Each row is a point on a tangle of strands that fork, close into loops and nearly touch. The rows are in no order.
Two points are linked if the straight distance between their rows is under 43.1.
K_162: [-13 -13   8  15 -11  -7  -7 -10  15  -8   7   8   4 -17   3   4   9   1
   1  11  14   8 -15   3 -19   2  13]
K_875: [ 14  10  -2  -1  18  10  16   2  10 -11   2  -1 -14   1  -6 -11 -22  -4
  12 -14 -22   6   8  15   8   4   5]
K_134: [  7  -5   6   6   5  -5 -15  22  -3   9   6   3   6   1  -4  -4  15   8
  12  15   1  -6 -12  -2  -9   1   4]
K_665: [ 20  16  16 -13  -4   8  12  22  21   6  -6 -18 -12  16 -20 -18  -9 -15
   7 -16 -18 -16  12   8   7  10 -15]
K_884: [  0  -3  -4  15  -5   2   2 -18  -5 -16 -12  15  13   0   7  -1  -4 -19
  -6 -12  11   9  -1  -3   2  -6  15]
K_63: [-22  -3  13  -5 -25 -14  -8 -33  11  -4  15   7   6 -15  -2  12  -6  -2
   7   3   8  12 -19   4  -7  -4   9]
K_757: [ 27  -9 -16   5 -10 -11  13  13   9   7  -4   1   5   3   6  -3   5  -1
   3   2  -3   0 -11  -1 -11   3 -18]
K_257: [ 17  15  16 -12  10  13   9  16  13   4  -5 -10 -22  17  -7 -20 -19  -7
   7 -22 -16 -10  18  15  13   0 -13]
K_660: [ -8  -6  -5  -4   4 -13 -21   4 -16  20  -4  -2   8   7  -1  11   9   1
 -13   4   4 -10   0 -11  11 -16  -4]
K_121: [ 27  -8  -9   1  -5 -17  -8   6  -5  -3 -10   0   0  16  10  -4  -2 -10
 -11 -10  -6 -12  -4  -8   8  -1  -8]
K_388: [  6  14  -3   3   9  13   3  -1  -4 -14  -9   6  -7  -7  -4 -11 -20  -6
   2  -4 -22  11  11  10   8   3   7]
K_616: [ 22  10   4   6  -2  11  12  17  11  -7 -12   0  -3  18   4 -19  -8  -1
   4 -10 -13   2   6  11   2   4  -8]
K_641: [  3   4 -10  -5  -9  -2  13  17  -5   3  -4 -14   0   3   3  -3   3  -7
 -12  17  -7  10  19   3 -10   0  -9]
K_943: [ -9 -11   6  23  -9   2   8 -13  -2 -12  -6   8   9 -17  -2  -7  11  -3
   2  15  15  11  -8 -11  -5  -4  11]
K_300: [ -5   2   6 -11  16  10   4  11  14  -5   1 -16   0  -2 -26  -4  -1   2
   6   2 -18 -10  19   2   2  12   6]
K_896: [ -3  12  -2   2  14  16   8   2  -7   0 -22   9 -15  19  13  -9  -8  -1
 -14 -20   1   5  10   0   8  -4  -8]
K_847: [  2  12   7   5  -8  13   9   3  -1 -11  13  -5 -15  -8   8   1  -5  19
  14  18  -5   6  -3   9   6   6  -2]
K_189: [ 23  -2  -6   7  -2   1  18  12   4  -6  -9   7   8  13   8 -16   0  -4
  -2 -10  -6   5   4   4 -13   9 -11]
K_479: [ 16  -1   4   8  -5   3   6  18  17 -12  12  -3 -10   4 -10   2   6   4
  21  15  -1 -11 -16  -2  -7  13   6]
K_882: [  9  -4   1  -3 -18 -12  12   4   6  -9   9  -9 -13  -6   7   5   6   8
  -6  14   4   4 -11  -3 -16  10  -9]
K_252: [ 14   5   6   7 -17   5  17   7  13 -14  10  -5 -18  -3   0   1  -1  10
  10  16  -5   0 -13   6  -7  13  -3]
K_919: [-18  18  10   8 -12  27   2  13   1  -4  -5  -9   1  16 -15  -1  -3   2
  -9  13  -6  -2   5  14  18  16   8]
K_163: [  3 -14  -2  -9   7 -20  -4  -9   0   1  28 -15   5   7 -12  14   3 -12
  20  -1   3 -30   3   0  -5  -1   3]
K_604: [  6  -3  -6  -3  12  -9  -1   6  -2  11 -11  -6  12  -5   2  -8   1   8
  -6  -3 -10  -2  17   2   1  -9 -15]
K_169: [-13   0  10 -12   6  11 -19 -10   1   5 -24   9   0   0  -1  -3  -8   7
  -7 -37   6  -5   8 -12   6   4  -3]
K_226: [ -7   8   6  -9  11  14  -5   8   6  -5 -19  -4   0   3 -11  -7  -5   1
 -13  -7 -12  -4  21  -1   2  11   1]
K_934: [  6   4   0   8   1   5   2  -3  -2 -12   1   6   1  -5   8   3  -4   9
  13   8  -4   3  -8  -4   5   6   8]
K_276: [-15   3  16  -4 -11  -1  -1   0 -12  -3  19  -1  -9  -9  15  -4  16  10
  -2  16  15  13  -8 -12 -20  11 -10]
K_568: [-21   1  14  -8  -3   0  -7 -12  -4  -1  21  10  -1 -20   9  -1   9  10
   8  15   9  16 -16  -4 -17  13   1]
K_333: [  9   4 -15  -8  17  -1  10  -6  -7  -6   8   9 -11   9  15   2 -13  -9
 -15 -12  -5   9   0   9   0   4   2]
K_855: [ -5  -6  -9  -5   7   3  17  -4  18 -20   3 -11 -10  -6  -5   9  -6  -2
  -2   3  -6   5  10  10  -8  10  15]
K_733: [-13   1   3  -2 -18  -3  -3 -24   0  -9   3  10   6 -15   6  11  -8 -13
  13   7   7  22 -19  -5   4  -2  16]
K_327: [-10   0  -4  -7  15  -2 -15  -8  -4   6   7   2   3  -2  -9  16  -1  13
  14  -1  -2 -10  -9  -7  12   2  10]
K_740: [-11  -5   1  15   1  -3  10  -8  -7   0 -14   0  16  -7 -10  -3  15  -2
  -5   5  15   6   1 -15   3 -15   7]
K_44: [ 15   3 -14  -5  10  -5  -3  -4  -8   1  14   4  -8   2  21  10  -8  -3
  -3  -4  -1  -3  -2   9   3  -7  -6]
K_610: [ 16 -16   2  -1   4 -11 -17  19   6   6  23   3   5  -3  -7  -1  15   0
  11   5   0 -17 -17  -1 -11   8   5]
K_105: [ 11 -15   2  -7  -4 -20 -18  12   9  12  32  -2  -3  -6 -13   1  13  -3
  19  11   7 -14 -19   6 -26   9  -2]
K_476: [-14  11  10  11 -15  19   5  21 -10   5  -5 -11   9  13 -16 -13  13  -3
 -16  23   1   0  11   4   8   7  -1]
K_870: [ 12  11 -10 -12   0   6  12  20   2   0   1 -11  -1   8  -5  -7  -8  -8
  -6   9 -19   2  19  13  -9  13  -8]
K_393: [ -1   8   2   7  16  15   1  -6 -16   4 -21  14  -1   0  10 -16  -3  -4
  -9 -21   6   2  11  -8   9 -10 -12]
K_506: [-11   1  -7   4   4  27   8  -8  -7  -4  -4  10  -3  -5   7   0  -2  16
   6   0  -6   8  -8  -9  16  14   5]
K_225: [-18   0 -15  -5  17   7   0 -16  -9   7 -11   8  10  -8   1   4  -6  -9
 -20 -19  -3   8  18   3  -1  -7   1]
K_135: [  4  11   8  -9  21  18   7   3  12  -2  -2  -2 -14  11  -2  -7 -14   2
  18 -25 -12  -6  14   5  15   3  -2]
K_221: [ -5  16  -9   5   9  18  10 -12 -21  -7 -13  10  -3  -6   2 -11 -17  -7
   1   6  -7  10  11   0   5   0  -3]
K_488: [-21  15 -15  10   2  29  15 -17 -24  -4 -19   9 -10  -1   0  -9 -14  -5
   5  -2  -2  11   5 -11  13  -1  -1]
K_773: [-20   0   2  -1   5  12 -16 -10  -3  13 -18  12  14   4   1   6   5   0
  -9 -31   9   0   0 -14  10  -5   4]
K_343: [ -3 -11   5   0  -3 -10  -1   0  13 -11  13  -4  -4 -10  -2  12   8   8
   1   9   5   3 -12   1 -14   8  12]
K_270: [ -6   4   6   5  -7   6  18  11  -1   3  -2  -4   8  -8 -13  -9   9  15
  -1  22  -8  12   3   1  -2   9  -4]
K_3: [-10 -20   2  -8  10 -14 -16  -7  -2  10  31  -2   0  -6  -4  10  10  15
   6   8   9 -18  -8   7  -3  -1   1]
K_909: [-10  10  -3   6 -10  20  13   5   0 -17 -10  -8 -11  12  -5   6  -5   2
 -12   4  -5   8   9   6  10   9  15]
K_904: [  9  16   3   4   2   8  18  11  -3   3 -23   0  -6  16   5 -14  -6   1
  -9  -5  -5   9   9   1  13  -7 -11]
K_620: [ -9  -2   3   6 -11 -11   4   4 -15   3  -2  -4  -3  15  11   3  15   2
   2  23  24   6  -8 -17  -8  -7  -4]
K_224: [-10   3  -6  -1  -4   5  16  -3   0 -18  -6  -9  -9  -7  -5   7  -5   2
 -15   9  -5  13  12   5  -4   7  12]
K_90: [  9  -4   1   4 -11 -22  -8   3   6   9  14  -7   6 -14  -2  14   5   5
  10   2   2   1 -10   9  -5 -20   1]
K_311: [ 12 -15  -7 -10   2 -12 -11  20   2  12   4 -14  -7  10   6   0  10   5
  -1   2 -10 -11   4 -10  12   0  -6]
K_647: [ 21  -6  -5  -3  10  -7  -3   7   2  -6 -10  -5 -16  23  13  -7 -10  -4
 -10 -21  -9  -9   6   2  11  -3  -9]
K_971: [-10 -10  12   1 -16 -31 -12  -8  21   5  18  -7  -7  -5  -7   1  10   6
   9   5  11  -3 -23   5 -35   1 -13]
K_766: [ 11   4  -4   8  11  -3   5  -4 -17   7 -13   6   9  -6   7 -13   2  -3
  -7 -10  -1   1   7  -4   8 -20 -15]
K_887: [  4   9  11  -6  -1   0 -17  18  -6   5 -16   1  12   7  -3  -1   9  -5
  -5 -16   1   6   9 -18   4  -7   3]
K_923: [  5  -6  -2  12  -8  -9  -9 -17   0   2   3  13  19  -3  -1   9  -4  -3
  -8  -4   6 -11  -6   9   5 -14   4]
K_456: [ -6  -1 -11  -3   4   0   3 -19   4  -6  11   8   3 -19  10  10 -12 -12
  -9  -3   0  16   4  19 -10  -3  11]
K_171: [  5   0  18 -22  11   4  -6   9  17   0 -16  -7  -5   0 -14  -9  -5   0
  -9 -28  -6  -6  16  -4   1   9  -3]
K_124: [ -1  -8   6  12 -11  -2  -7  31  -5   7   0  -7  -7   9   0  -8  19   4
   2  28   4   4   0  -1  -8  -2   3]
K_418: [  3   1  -8   8  -6  -5   2  -8 -23  -5  -4  -1   1  13  17   6   4  -9
  -3   8  22  -2   1 -13  -1 -10  -5]
K_658: [ -8  -3   7  20  -1   2  -3  17 -10   4  -6   0  -3   8   8  -7  19   0
   4  30  21   3  -1  -9 -10  -7   2]
K_972: [ -1   0 -12 -10  16   0   6 -13  17 -10   9   0  -2 -13   0  12 -15 -15
   6  -2  -7   4   3  15  -6   5  17]
K_516: [ -5  -9   1  -2  16  -4   0  -2   8   8  -8  -3  16  -7  -6  -2   5  20
   5 -10  -7  -1   7  -1   6  -4  -3]
K_442: [ -9   3   9   1   2   6 -21   4  -9   8 -12  13  21   6  -2   2  14  -5
 -10 -17  13   0   0 -17   8  -7   7]
K_109: [-16  -8   1  10   7   1   1  -2  -7   6 -17  -2   9   0  -3   1  14  15
  -2  -5   5   6   7 -11   9 -13   4]
K_617: [-21   7 -21   4   2  26   7 -19 -15   1  -9  11 -14  -7   9   7 -16   6
  14  -4  -8   9 -12  -9  12   5   5]
K_84: [ -1   9  -9  -8  11  -7 -14 -10 -11  12  -7   4   6   2  -3  18  -5   4
  -5  -7  -1 -11  -9  -7  17 -12  -1]
K_499: [ 20  -5 -11   8 -14 -16   0   2 -16  -1  -4  -1   0   7  17  -3   3 -18
  -9   6  10  -3  -1  -9  -4 -11  -9]
K_739: [-11  -4  19  -1 -28 -23 -11 -22  18   1  23   4   4 -10  -5   7   2   4
   2   0  11   0 -20  10 -21  -6  -2]
K_524: [  1 -13  -2 -10   1 -13  -8 -18   5   8  31  -2   8   2   0  14  -3   4
   8   1   8 -22  -2  14   0  -5  -2]
K_856: [-13  -2 -11   5  -6  14  -1 -22  -3 -11  -9  13   2  -6  13   7 -13 -19
   9  -4   5  21 -11  -4   9  -2  17]
K_852: [ 22  -5  -8   3 -14 -24   6  -1   5   8   1   1  12  -1   3   8   2  -2
   3  -2   1   0 -18   3  -5 -11  -9]
K_851: [ 17  -4   3 -13  10  -6  -4  11   7   0  -5 -15 -12  15  -4  -2   0   2
   4 -16  -9 -20   5 -11  19  -1  -7]
K_321: [  2  -9  -8  -2  -3  -6 -12  16 -16  14  -8  -8  -1   6  10  -6  14   0
 -14   6  -2  -1  10 -18  14  -7  -9]
K_54: [-11   1 -15  -4   3   2  -1 -22  -3   4   6  13  14 -10   3  11  -8 -16
 -21 -12   4   8   5  15   0 -10  10]
K_796: [-16  -9  -2  -1   0  -2  -9 -13 -12   9  19   5   1  -9  11  12  11  17
  -6   6  16  -3  -8  -1  -3  -3  -5]
K_217: [  0   3  19 -24  10  12 -10  -4   7  -2 -21   7 -16   0  -7  -9 -21   2
  -6 -34   4  -6  15  -4   4  15  -1]
K_210: [ 14   6   3   2   4  -3  -1   6  11  -9  -4   6   4   8  -8   4   0   1
  17   7  -3 -10 -18 -11   3  12  12]
K_557: [  2 -16   3  -5  -9 -21  -9  10  17  11  19  -8 -11  -9   0  -2  12   4
  13  17   7  -8 -16   3 -33   9 -17]
K_94: [ -3  -3   1   9 -10 -13 -10 -12   2   3   8   1  12 -18  -3  15   2  -2
  -2  -1   6   5  -3  10  -2 -21  10]
K_207: [ -4   0  -1  -8  16  -9 -11  -3   6   0  10  -7   5   5 -14  17  -3  -3
  22  -4   2 -18  -1  -6   5  -4  14]
K_380: [  7   9   0  -4  -1   9  16  13  15  -3   2 -17   0   4 -21  -6  -7   2
   5   5 -21  -6  10  13   2  13  -1]
K_987: [-24  -6   7  -1  -4   0  -9 -19 -12  11  20  15  13 -18   5   3  11   7
   0  10  17   9 -12  -2  -7  -2   2]
K_903: [ -1   7  -2   7 -16  10  23  14  -7   6  -5 -14   5   1 -11 -15   9  -1
 -14  23  -5   6  14   7   1   3 -11]
K_718: [ 18  -3  -9   1   0 -15 -12 -11  -6  10   9   7   9   1  13   6  -9  -9
  -9   1   1 -17  -2  14   6 -13 -10]

A piece is all that can be reached along the links. How many separate loops has the piece of each point below (a circle has one, a figure eight two, a Y none), and how many tips (points with one link)?
K_923 => loops 1, tips 2
K_524 => loops 0, tips 2
K_224 => loops 0, tips 3

A tip is a point with one link. Name the tips that can be reached along the links from each point below, in the order of the rows.
K_311 => K_884, K_276
K_54 => K_225, K_270, K_887
K_617 => K_665, K_333

How many points has the smallest loop of links through each point below? Write none if it is on no loop.
K_934 => 5
K_604 => none
K_610 => none
K_456 => none
